Each row is a point on a landscape with many valleys, with its height.
A ball rolls from a point to the lowest of its 4 nearest points, and stops where none of them is lower. Distance is the straight distance between rows; heights are no part of it.
z_782 height 307: [-38  20   8 -11 -21 -33 -79  -1]
z_856 height 466: [-30  34  17 -68  26 -55  39 -21]
z_75 height 444: [ -4  10  59 -25  14 -13  32 -34]
z_389 height 415: [-18  13   3  21 -33   5 -72   3]
z_69 height 286: [ 28 -22 -22  28  -8  43  29  37]
z_308 height 598: [ -8  -1  38 -51  44 -57  44 -80]
z_4 height 180: [ 17 -22  38  30   8  23  48 -22]
z_113 height 279: [-59  40 -46 -34  -2 -77 -40 -11]
z_687 height 502: [ -2  19   0  15 -31  18 -58  -3]
z_87 height 209: [-24  42  -9 -64  -7 -31 -20 -11]
z_763 height 464: [ -8   2  61 -33  24 -27  34 -49]
z_592 height 684: [-11  -2  44 -45  38 -49  39 -71]
z_683 height 335: [ 19  -6 -39  36 -24  39 -25  23]
z_181 height 365: [-48  60 -49 -56   5 -62  15 -14]
z_306 height 366: [  3 -11 -29  53 -27  26 -53  21]
z_644 height 344: [ 11   4 -22  25 -27  44 -15  20]
z_140 height 441: [ -8  24  48 -39  12 -14  24 -18]
z_50 height 62: [  5  26  10   1 -26  36 -12   2]
z_262 height 255: [-22  37  -2 -51 -16 -28 -43 -13]
z_710 height 265: [-39  37 -21 -49  -9 -54 -44 -11]
z_588 height 292: [ 32 -24 -46  28  -4  42  15  47]
z_124 height 401: [-22   6   8  35 -28  -1 -78  12]
z_928 height 334: [ -2 -38 -40  79  -7   8 -62  58]
z_815 height 297: [ 21  -4 -21  25 -18  46  13  29]
z_353 height 672: [-17  10  46 -46  37 -51  42 -46]
z_280 height 336: [  7 -24 -43  65 -20  22 -51  35]
z_258 height 518: [ -3  13  -8  20 -32  24 -55   4]
z_956 height 396: [  0  23  -5  11 -30  27 -36   4]
z_99 height 95: [ 22 -31  23  42  12  27  56 -12]
z_689 height 282: [  5  -8  56 -22  27 -17  37 -75]
z_990 height 296: [-23  25   7 -13 -27 -14 -72  -7]
z_448 height 276: [ 58 -76 -17  19  45  13  48  42]
z_596 height 411: [  8  -1 -28  42 -29  33 -40  16]
z_488 height 214: [  7 -11  60   1  22  -4  39 -68]
z_902 height 343: [  9   4  41  10   3  25  41 -11]
z_729 height 273: [-27  31   1 -38 -19 -27 -64 -13]
z_123 height 301: [13  0 32 21 -2 32 38  1]
z_884 height 97: [ 48 -68 -21  21  37  19  49  48]
z_160 height 243: [-38  39 -32 -62  -2 -56 -28 -14]
z_189 height 327: [ 15 -16 -49  52 -23  32 -40  36]
z_276 height 352: [ 11   5  25  15 -10  37  29   7]
z_520 height 274: [-49  32 -27 -38  -5 -66 -55  -3]
z_283 height 342: [ -8 -17 -26  72 -21  12 -63  36]
z_96 height 332: [  5 -37 -54  61 -12  17 -54  48]
z_286 height 322: [-23  17  10   3 -25 -17 -79  -1]
z_341 height 251: [-13  35  27 -62   1 -17   7  -5]
z_734 height 275: [ 38 -40 -19  29  13  31  48  45]
z_119 height 328: [ 32 -55  -1  42  25  19  60   7]
z_70 height 324: [ -2  38  18 -31 -22  15 -23  -6]
z_43 height 217: [ 57 -66 -31   9  40  26  38  63]
z_647 height 491: [-27  19  30 -58  39 -64  54 -42]
z_543 height 143: [-26  47 -14 -74   3 -46  11  -9]
z_348 height 182: [  9  -7  55  13  14  12  43 -39]
z_295 height 310: [-59  54 -58 -43  -3 -73 -15 -20]
z_825 height 321: [ 29 -38 -65  38 -12  32 -31  46]
z_482 height 420: [ -2  18  52 -20   6  15  26 -12]
z_109 height 254: [ 20 -22  16  35   5  39  47  12]
z_964 height 179: [ 19 -34  36  35  16  20  53 -34]
z_569 height 144: [ -5  -8  56 -36  34 -31  35 -76]
z_684 height 181: [-12  41  15 -56  -9 -13 -11  -7]
z_259 height 250: [ 50 -57 -43  10  23  31  23  67]
z_187 height 505: [-14  18  55 -45  25 -33  33 -37]
z_481 height 291: [ 33 -42  -3  37  15  32  52  24]
z_395 height 281: [-14  36   1 -34 -22  -9 -48  -9]
z_525 height 320: [ 11  14  -8  16 -32  44 -13  11]
z_719 height 205: [ 19 -29  37  31  16  16  46 -55]
z_781 height 359: [ -2  34  29 -31 -18  17   0  -3]
z_179 height 178: [-31  48 -19 -69   3 -44  -5  -9]
z_227 height 302: [22 -7 -4 27 -9 41 32 25]
z_680 height 306: [ 22 -20 -53  36 -21  46 -17  38]
z_197 height 354: [-52  53 -50 -57  -1 -66  -3 -15]
z_777 height 330: [ 15 -46 -60  56  -9  18 -52  53]
z_5 height 339: [-12 -21 -24  79 -20   7 -66  46]
z_382 height 216: [ 20 -15  33  29   5  30  49  -7]
z_118 height 241: [ 37 -53 -17  34  26  26  58  34]
z_692 height 263: [ 46 -74 -12  31  39  16  57  27]
z_392 height 459: [-18  26  41 -56  20 -35  38 -27]

For each start below, name the point where the ball stops.
z_395: z_543
z_124: z_543
z_481: z_884
z_680: z_884
z_160: z_543
z_389: z_543
z_123: z_99
z_75: z_99

Call two points neighbours if one is among the 4 nearest of the other. Go from one point of each pair to the other, from neighbour to neighbour, staying as low as possible. Name the highest point that can't be avoided.
z_884, z_99: z_481
z_884, z_50: z_525
z_543, z_884: z_70
z_684, z_543: z_87
